The views of a scene show one set of named points, each view turned or mirrored, shifted and resized as a whole, with a little noise and some points left out.

Scene 1
View 1
savan: [  5 -20  10   5  31   1  13 -30 -26 -11  37   4  -8  27  -8 -18  11 -24
  -3  -4  16  28 -22  -2 -17  24  -6  12 -31  -4 -13  15 -12  -1  -9  12
  -2  19  -8 -15 -12  -5]
bim: [ -2 -27  -7  16   9  31 -23   6  -2   8 -34 -28 -21  -1  24  32  -7   1
 -10 -26  22 -18   8   3  21  12 -22 -35  -9  30  12   5  -3 -35   6  -2
 -14 -20  22   0 -21  18]
tof: [ -6  11  15   4  30   3  18 -25 -11 -24  26  19 -20  27 -13 -41  32 -24
  12 -18  25  58 -37 -34 -11  -4   4  37 -22   4 -10  22  -4  23 -20  46
  -6  14 -19  -3 -28 -13]
Pum: [ -3  -1   0  15  13  25 -27   8   5  17  -7  -2  -8   9  17  26  15   6
 -13 -22   9  -8   8   8   2  -3  -6 -18  -3  23   0   2  -9 -16 -21   9
  -1 -11   3   0 -35   8]
rikav: [  3  -5  27  -8  40   5   3 -13 -19  -7  57  17  20  22  -5 -14  25 -18
 -27   9  -3  -1  -4  29 -26  10   1  23 -14 -24 -30  -6 -23  15 -36 -12
  -3  18 -13 -13  -6   1]
latad: [ -7   1  11   7  19  33 -30  14   6   8  -3  -2   7  -3  21  24  16   2
 -27 -11   2 -31  17  27   8  -7  -7 -12  10   6  -8 -13 -14  -6 -29 -13
 -16 -17   7   1 -18  16]
Vus: [  0 -24   9   1  22  20 -13  11  -7   3 -10 -16  -4   5  17  18   4  -2
 -23 -18  13 -19   8  13   5   5 -20 -12 -13  13  -1  -3 -12 -18  -5 -10
  -9  -6  14  -2 -17  17]
Teze: [  2 -41   7  -4  23  17  -1  12 -12  -5 -28 -31 -16   4  17  11  -6  -5
 -18 -27  25 -13   1  -3  13   9 -33 -10 -24  22   8   4  -9 -25  16  -6
 -13  -6  24   1 -14  21]
benu: [  2 -10  11   2  23  14 -17  14  -3  15   8  -1   5  17  14  20  16   5
 -26 -17   4 -13  11  18 -11  -2 -11  -6 -13  13  -8  -4 -17 -11 -21  -3
   5   1   2  -3 -31  10]
gak: [  1 -21  -3  16  15  17  -8 -12 -10   3  -5 -12 -21  15   8  12   2  -7
  -2 -21  21  10  -8  -6   4  17 -13 -17 -20  20   5  14  -4 -22   0  14
  -5  -3   7  -6 -24   4]
Gogu: [  0   0   4  14  19  17 -16  -8  -3  12  19   9  -4  19   7  12  20  -3
  -9 -12   7   6  -2  10 -10   5   1  -8  -9  10  -9   5 -11  -7 -26  12
   2   0  -7  -7 -29   0]
Nodu: [ -6   8   2  17  19  18  -9 -20  -4  -3  17  12 -14  17   1  -5  23 -13
   3 -14  16  27 -16  -8  -3   3   4   3  -8   8  -6  13  -5   3 -24  26
  -7  -1 -12  -4 -27  -5]
vot: [  1 -26   7   0  21  11  -3  11  -8   3 -18 -18 -18  15  14  10   6   0
 -12 -30  22   4  -3 -11   2   2 -23  -5 -27  27   7   9 -10 -19   5  10
   0   0  13   1 -30  11]
gotal: [ -5  11  14   5  24  19 -21   8   4  11  18  14   8  14  10  11  29   1
 -21 -12   0  -6   7  17 -11 -11   2   4   0   5 -14  -6 -16   5 -39   5
   0  -2  -8  -1 -31   3]
taz: [  6 -18  11   2  26   5  -8  -2 -13  12  24   1   2  24   6  11  14  -3
 -20 -11   4  -1   1  16 -19  11  -9  -3 -23   6 -11   2 -18 -11 -17  -1
   8  12  -2 -10 -26   4]
Basef: [ -2 -16   6   6  19  27 -21  11  -2   6 -12 -14  -3   2  20  24   5   1
 -23 -18  12 -23  11  16   9   2 -16 -17  -4  14  -1  -5 -11 -18 -11 -10
 -11 -13  13  -1 -18  16]
bugub: [ -6  -2  11   6  22  26 -15   3   0  -2   2  -1  -1   3  13   8  16  -6
 -18 -13  11 -10   3  11   5  -3  -7  -2  -1   6  -7  -3 -10  -1 -22  -1
 -15 -10   3   0 -17  10]
bez: [-11  16  16   5  26  25  -8  -8   0 -16  16  13  -2   6   4 -14  27 -15
  -8  -9  13  11 -10  -1   2 -10   3  18   4  -4 -13   0  -7  18 -33  14
 -20  -6 -10   0 -15   1]
dar: [ -2 -10  20  -7  28  17 -11  16  -3   1   4  -5   7   8  13   7  18  -2
 -29 -15   7 -17   8  16  -4  -7 -14   6  -9   5 -10  -8 -17  -1 -19  -9
  -7  -2   6   0 -20  14]
View 2
taz: [ -1   4  -2   3   5  -1   3  -9   8   4  -8   3 -10  -7   4   0   3 -28
  -5   3  -4  -4   0   2   1   1  -5 -21  -4  -5  -1   0   2 -13  19  -1
  -4   5 -11  13  -8   4]
bim: [ 10   1 -23   3 -10  17  -8   1  -1  27   2 -10   5 -19  -6   9  -9   8
   0  -9  14   6  27  22   4 -25  17 -33  10   6  -2  -9 -12   9  20   5
   4  16 -11   9  -1   7]
savan: [ -4  -6  -2  10   4 -11  11 -17   7 -11  -3  -4  11   1   4 -10   9 -17
 -20  -3  -8 -12  -7  -1   8   4 -22 -26  -1 -13  -4  21  18 -25  17  -9
   1   1   1  10 -23  10]
benu: [  2   8  -4  -2   3   5   0  -5   2  13  -7   1 -15 -12   8   5  -4 -25
  -2   5   1   2   1   4  -1  -3   3 -17  -1  -2  -1 -11  -6  -4  18   4
  -4   6 -15   7   2   1]
vot: [  8   0 -20  -3  -6  17  -7 -17   2  11   1  -5   3 -15   2  -1  -1  -1
 -13   0  14  -3   6  14   8  -4   7 -27   4   0  -1  -1   3  -9  26   4
   5  14 -14   1  -4   8]
gak: [ -1  -3 -14   9  -4   8  -3  -9   2  11   2  -4   8 -12  -5   0   0   1
 -10 -13   8  -5  12  12   6  -9   2 -29   8  -4  -4   5   6  -7  19   2
   2   9  -8   6 -13  11]
Gogu: [ -9   3   2   9   6  -2   4  -3  -2  10  -4   4  -5  -8   4   0  -3 -18
  -6 -11  -1  -3  -1   0   0  -2  -5 -16   6  -9  -6  -4   4  -6  11   5
  -5   0 -10   4  -6   5]
dar: [ 11   9  -5  -6   0   0   7  -5  -3   8  -6  -7  -9  -9  18   3  -7 -21
  -8  12  -1   7  -3   5   4  -8  -3 -17  -2  -1  -2 -10  -9  -4  17  -1
   1   5 -11   5   7  -4]
tof: [-13  -7   1   9   7  -7  12 -26 -13 -16   6  -2  20   1  15 -20   3  -1
 -38 -14   5 -14 -30  -5  15  19 -27 -11  13 -24 -12  20  32 -28  12   2
   4  -6  -2 -19 -15   9]
Teze: [ 21   0 -29  -7 -12  15  -4 -14   4  13   1 -15   8 -15   4   2  -3   4
 -10   8  13   3  16  21  10 -18   8 -34   2   7   1   0  -7  -5  28  -3
   9  18 -10   9  -3   5]
Nodu: [-13  -2   2  13   5  -4   7  -7 -10   3   2   0   8  -5   6  -6  -3  -5
 -17 -18   2  -6  -9   0   5   2 -12 -15  11 -15 -10   4  14 -10   8   6
  -1  -3  -5  -7  -9   7]
Vus: [ 13   5 -15  -3  -5   7   1  -4   2  15  -3  -9  -2 -13   7   5  -5 -11
  -3   6   4   6  12  13   4 -16   5 -27   1   4  -1  -7 -11   0  20  -1
   3  11 -10  11   1   1]
Pum: [ -3   6  -4   4   1  10  -3   1  -6  21  -2   2  -8 -15   2   5  -9 -10
  -1 -10   8   3   7   7  -1  -8   9 -17   8  -4  -5 -14  -5   4  13  11
  -3   5 -15   0   3   3]
Basef: [ 10   6 -12  -1  -4   6   1   2  -2  20  -2  -8  -4 -14   7   7  -9 -10
   0   2   5   8  14  12   2 -19   7 -24   3   4  -2 -12 -13   5  16   2
   1   9 -10   8   4   0]
bugub: [  5   6  -4   2   0  -3   8   0  -9  12  -2  -8   0  -9  14   2 -10 -11
  -8   0   1   7   0   6   4 -13  -5 -17   5  -3  -5  -8  -7   0  11   2
   1   2  -7   2   4  -2]
rikav: [  0   6  13   2  11 -25  22  -6   4 -11 -12  -4  -8   5  21  -4   4 -43
 -12  14 -21   0 -17 -10   3   2 -29 -14 -10 -11  -3   7   2 -18  11 -11
  -4  -6   0  15  -7  -4]
bez: [ -2   3   4   5   4 -13  17  -3 -17   1   1  -8   7  -2  22  -5  -9 -10
 -20  -5  -2   4 -16  -2   7  -4 -19  -9  10 -13 -10  -1   4  -6   5   2
   2  -7  -2  -9   3  -2]
gotal: [ -5   9   8   1   9  -4   8   0  -9  10  -6   2 -13  -7  16   2  -8 -26
  -6  -1  -2   5 -10  -3  -1   0  -6  -8   3  -8  -6 -13  -4  -3   9   6
  -5  -3 -12  -1   6  -3]
View 3
Basef: [-13  -2  16 -19  12   3  -1   5  -3 -35   9 -17  15  22  20 -13   7 -12
 -11   3 -21   5 -12  -2  -2  -3  -7  25 -27 -13 -22 -19   6 -17  31   5
  18   9  -8 -12   8  -2]
bez: [-19   9  -8  15  21  12  -8  -6   6  -6 -17   6 -19   2   2   0  18  36
 -38  11  12  -7  15  10  13   9  20   8 -25 -33  14  16  18 -10  11 -11
  20  14  26 -21   5  -6]
dar: [-27  -2  -7   2  20  15   0  -9  -3 -27   2 -10  -3  23   6  -6  -6   4
 -22   7 -13   2  -6   1  -2  -5  -9  18 -26 -12   1 -10  17  -5  19   3
  16  -4  -2 -14  23  -7]
Gogu: [  1  -9   0  11   7  10 -15   2 -13 -12 -10  -3 -12  20  13   7  21  -3
 -16  -5 -20   7   4  12  18  -4  12  11 -27 -28   9   2  15 -12  20   0
  19 -12  21 -14  -9  11]
Nodu: [  1   1  -2  16   7  -1 -20  14  -6   5 -22   6 -19  -1   9   4  33  17
 -23   1  -2   1  13  16  31  -6  31   5 -24 -34  12  10  19  -9  11 -12
  25   5  27 -10 -16  14]
Teze: [-23   6   3 -27   7 -21  -2  25  -2 -24   4 -18  18  -2  20 -29   7 -18
  -3   6 -15   8 -24 -10   8 -28   0  20 -25   4 -32 -41  18   3  17  -6
  27  18 -35  14  15   9]
benu: [-15 -12   1   7  13  17  -8   0 -14 -29   2 -10  -3  32  11   2  -1  -9
 -13  -1 -28   7  -6   8   3 -12  -9  19 -26 -13   3 -10  15 -11  25   9
  15 -19   2 -13  10   3]
Vus: [-16  -2   5 -18  11  -1  -2   4  -4 -30   6 -17  11  18  17 -16   6 -15
 -10   3 -20   6 -16  -5   1 -10  -7  22 -27  -8 -18 -26  13  -6  24   3
  20   5 -13  -5  13   2]
taz: [ -6 -11 -22   9   7  10  -9  -9 -17 -13  -9  -7 -15  25   5   3   9 -16
 -13 -10 -26  10  -8   3  16 -10   2  10 -28 -16  12 -14  23   6  14   5
  17 -26   8  -6   4  11]
rikav: [-11  -3 -60  20  18  27   4 -56  -6  -4 -20   0 -41  25 -16   8   3   9
 -38 -11  -5   1   0  -5  12  20   2   1 -31 -28  37   2  31  22  -2   1
  11 -24  33 -20  19  -3]
bugub: [-16   2   5  -4  17   9  -4  -3   0 -24  -1  -8  -1  16  12  -7  11   8
 -23   6  -8   0  -1   3   4   4   3  18 -26 -22  -5  -3  11 -14  23  -1
  18  11   8 -17   8  -3]
tof: [-15  10 -35  44  10  -8 -28  23  -3  32 -44  22 -44 -30  -6   4  35  46
 -35   8  21  -6  23  22  50 -25  52 -12 -20 -32  36  16  37  13 -14 -31
  32   3  25   4  -9  18]
latad: [-16  -3  22 -12  21  21   2 -11   0 -42  12 -15  11  34  17  -4   2   1
 -22   7 -17   1  -3   3 -13  14 -13  27 -29 -21 -12  -2   2 -28  36  10
  11   8   9 -30  13 -13]
gak: [  3  -1   5 -11  -1 -17 -17  24 -10  -7 -10  -8   2   0  20 -11  31 -16
  -5  -6 -17   9  -9   2  27 -18  20  13 -26 -17 -15 -21  17  -4  17  -7
  28   9  -2   6 -13  20]
vot: [-21  -2   5  -3   6 -13 -15  35 -10 -16  -4  -9   7   0  18 -15  12  -9
  -4   5 -18   7 -12   5  19 -37   8  16 -22  -3 -14 -26  19  -2  17  -7
  28   2 -22  11   5  15]
savan: [  3   2 -51  11   1  -9 -11 -13  -9  17 -32   2 -35  -6  -5  -4  29  -2
 -21 -14  -2   6  -4  -3  39  -7  29  -6 -29 -24  19 -13  35  28  -8 -15
  26  -9  18   8  -5  21]
View 4
Pum: [  7   5   4  10  -7  -3   8  17  -1   2   0  -8 -10   6 -12 -11  -3  18
 -17 -19  -1  -9  14  -7  -7   8  -2   8  -6  10  -6 -11   2  -7  13  -8
   5   3  -1 -11   7   1]
gotal: [  5   6   6  -7 -12  -3  12  20  -7   4 -12 -12 -11   0   1  -4 -24  13
  -4  -8 -15  -5   5   4  -5  13  -7  -6  -8  12   0  -7   8 -12  12   0
   0   9  -8  -7  11  -7]
bim: [  3  -4  11  33   3   3   0   1   7   5  12   7  -3  11 -17 -11  21  20
 -17 -26  15 -11  16  -9  -8   1   8  24  -2   8 -10 -13 -11  -1   5 -15
  14  -6   6 -11   4  -1]
Teze: [ -7 -14   4  26   0  11  -8 -11   2   5   5  20   0  12  -8 -13  12   7
 -11 -17  17   1   9   3   0  10   8  20   3  17  -7 -14  -9  -1  -8 -11
   7 -10  13  -6   2 -10]
gak: [  2 -14   3  15  -4  -4   4   4  -5   8  -2  -1  -1   8 -13   3  10   1
 -19 -20   3  -2  19  -7   9   5   8  14  -5  12  -8 -21   3  -3  -2  -1
  -2  -3  11  -7  -6   2]
bez: [  8 -10   2 -14  -5 -10  13  11  -3  18  -7 -12 -11   1   1   9 -14   4
   9  -5 -14  -1  -5  -3  10   4   1  -1  -4  13   8  -6  19 -18   2   6
 -11  13  -4   6   8 -16]
Nodu: [ 10 -13  -3  -9  -7 -15  14  14  -9  14  -8 -16  -7   3  -9  12  -6  -3
 -10 -12 -12  -1  10 -11  16   4   3   3  -7  12   0 -17  19 -12   2   7
 -14   9   4   0  -4  -2]
rikav: [ -8 -13  21 -16 -13   4   8   9 -21  11 -33  -8  -3  -5  23  18 -35  -5
  11   3 -30   8   6  23  10  16  -4 -16 -13  12   2 -10   7  -8  -5  16
  -6   4  -6  -4   8 -17]
savan: [ -5 -28   6  -6  -9  -4   6   1 -20  14 -24  -5   3   2   5  21 -10 -18
  -7  -6 -16  11  16   7  26  11   7  -1  -9  15  -4 -24  13  -5 -14  16
 -15  -1  12  -3 -11  -6]
benu: [ -2   4   8   6 -11   5   5  13  -8  -1 -11  -2  -7   4   0 -11 -17  12
 -12 -12  -6  -3  12   8  -8  17  -5  -1  -7  14  -6 -11  -2  -6   8  -4
   6   0  -1 -13   8  -4]
latad: [  4  10  20  10  -4   4   8  13   3   5  -1  -4 -12   1   1  -8  -9  28
   3 -14  -6 -13   3   4 -16   6  -4   5  -7   6   0   0  -6  -9  14  -9
  14   4 -12  -8  19 -12]
Gogu: [  5  -3   7  -1 -10  -6  11  17 -11   6 -12 -13  -7   2  -4   4 -11   6
 -14 -13 -12  -4  16  -2   4   9  -1   0 -10  11  -5 -15   8  -7   7   3
  -3   5   0  -9   1   1]
vot: [ -2 -10  -7  14  -5   4  -2  -1  -3   3   1  10  -2  12 -12 -14   2   2
 -20 -16  11   2  12  -2   3  14   4  13   2  21  -7 -17   1  -5  -3  -7
  -1  -5  13  -8  -2  -3]
Vus: [ -4  -4  13  19  -3   9   0   1   0   3  -1   8  -4   6  -2  -9   0  14
  -7 -15   4  -4  10   6  -6  10   2  10  -3  12  -5 -10  -8  -3   1  -8
  10  -4   2  -9   7  -9]
dar: [ -3   0  10   5  -8   8   2   5  -4   3  -8   4  -7   4   4 -10 -16  12
  -1  -8  -4  -1   4  11  -7  15  -4   0  -4  15  -2  -6  -2  -8   4  -5
   6   1  -2  -7  12 -13]
taz: [ -5  -6  10   4 -12   4   5  10 -16   1 -20  -3  -2   3   4   1 -17   1
 -13  -9 -12   3  19  11   3  17  -2  -3 -10  14  -8 -17   1  -2   1   3
   0  -2   4 -13   1  -2]
View 5
Basef: [ 20  -9 -10  27 -10  11  21  11 -14   1  -6   2 -19   8   5   3  -7  13
   0  18   3  -1 -26 -24  -7   8   3   0 -29 -11  -6  -8   3  20   5   3
   1   2 -16   2   5 -16]
Gogu: [  9 -13   6  28 -12  -9  15 -10 -10   7   1 -16 -23   0  13  27   7  -2
  14  -5   5   0 -13 -16   7   5  33   0  -7  -8 -18 -12   7   2  -2 -11
   1 -10 -15   2  10  -8]
taz: [  4 -20   6  23 -12  -2  -6 -17 -11  15   8   0 -27  -2   1  24   7   3
   8   0   6   7 -11 -24   5   2  28  -6 -11   0 -22 -18  12  -3   9 -10
  -7  -5  -7  12   2 -11]
gotal: [  6 -12  -3  28 -21 -19   8  -8 -15  11   5 -15 -12   7  17  23  -7  -2
  24 -21  -9  -4 -22 -12   3   8  23  -3 -13  -9 -22 -11  14  15 -12   0
   4  -6  -2   3   7  -3]
gak: [ 14 -12   7  19   0  13  28   1  -3  -1  -2  -8 -32  -5   5  20  21   7
  -8  25  18   4  -3 -18  -4   4  29  11 -11   0   0 -14 -11  -1   8 -11
  -2 -13 -25  -2  14 -16]
bim: [ 30  -6 -13  25  -2  29  42  25  -8 -13 -19   6 -30   6   2   4   4  20
 -16  40  13  -3 -25 -24 -13   6   3   5 -26 -13  11  -7 -11  16  14  -3
  -1  -2 -32  -6  10 -24]
latad: [ 19  -7 -13  34 -17  -3  20   9 -18   5  -4  -7  -9  13  14   0 -20   8
  15   1  -5  -5 -35 -22  -1  11   1  -6 -32 -19 -16  -3  13  29  -4   7
   9   5 -11   3   4 -11]
Nodu: [  3  -9  16  21  -6 -13  28 -12  -4   6  11 -33 -20  -6  20  28  19 -10
  13  -5  12   1   5  -6   1   7  44  16  -4   2 -12 -12  -7   0 -13  -9
   9 -21 -16  -3  19  -2]
Vus: [ 16 -12  -7  22  -8  15  13   7 -12   4   0   7 -21   4   0   4  -1  15
  -4  20   6   2 -19 -25 -10   6   4   1 -28  -4  -6 -13   2  16   9   4
  -1   1 -12   7   3 -18]
Pum: [ 22  -9 -10  28 -13   1  27  10 -11  -5 -15  -7 -24   9  13  25   1   8
   7   2  -3  -7 -27 -14  -2   7  18  -1 -12 -14  -4 -10   3  12   0  -7
  -1  -6 -19  -7  10 -13]
Teze: [ 14 -12  -9  10   0  30  18  16  -9   0   2  15 -27   1  -8   2  11  21
 -21  39  13   4  -7 -24 -24   5   1  14 -31   9  10 -20 -12  12  14   7
  -6  -5 -14   4   5 -22]
tof: [-21 -12  29   2  -3 -22  15 -28   0  15  37 -43 -18 -18  19  39  40 -19
  13 -17  15   6  39   8 -14   8  60  39   6  29  -8 -27 -19 -10 -27  -4
  10 -38   0  -1  24   8]
rikav: [-15 -19  25  26 -13 -24 -23 -40 -15  37  40 -18  -7  -9   7   7  -5 -12
  27 -17   9  16   2 -26  12   6  32  -6 -22   6 -48 -14  23   2  -6   2
  10  -3   9  27   0   0]
bugub: [  9  -8  -2  25 -12  -3  20   1 -13   7   7 -13 -11   3  12   6  -5   3
  10   3   3  -1 -15 -16  -5   9  14   6 -26  -6 -13  -8   2  19  -7   5
   9  -5 -10   3   8  -8]
benu: [ 11 -15  -8  25 -17  -1   2  -3 -15   8  -2   3 -23   8   5  22  -2   9
  10  -4  -5  -1 -25 -21  -2   5  15  -7 -15  -7 -14 -16  12  10   4  -3
  -7  -2  -7   6   2 -12]
vot: [ 11 -13  -8   9  -6  17  14   9  -7  -2  -2   7 -32   1  -1  23  19  14
 -12  19   6   0  -5 -15 -21   5  16  14 -14   9   9 -25 -11   4   7  -2
 -10 -12 -12  -1   9 -16]

Which points are out of place in each view (at most two, in the order of its rows)? Write - if all are in place.
view 1 => -
view 2 => -
view 3 => -
view 4 => dar
view 5 => -
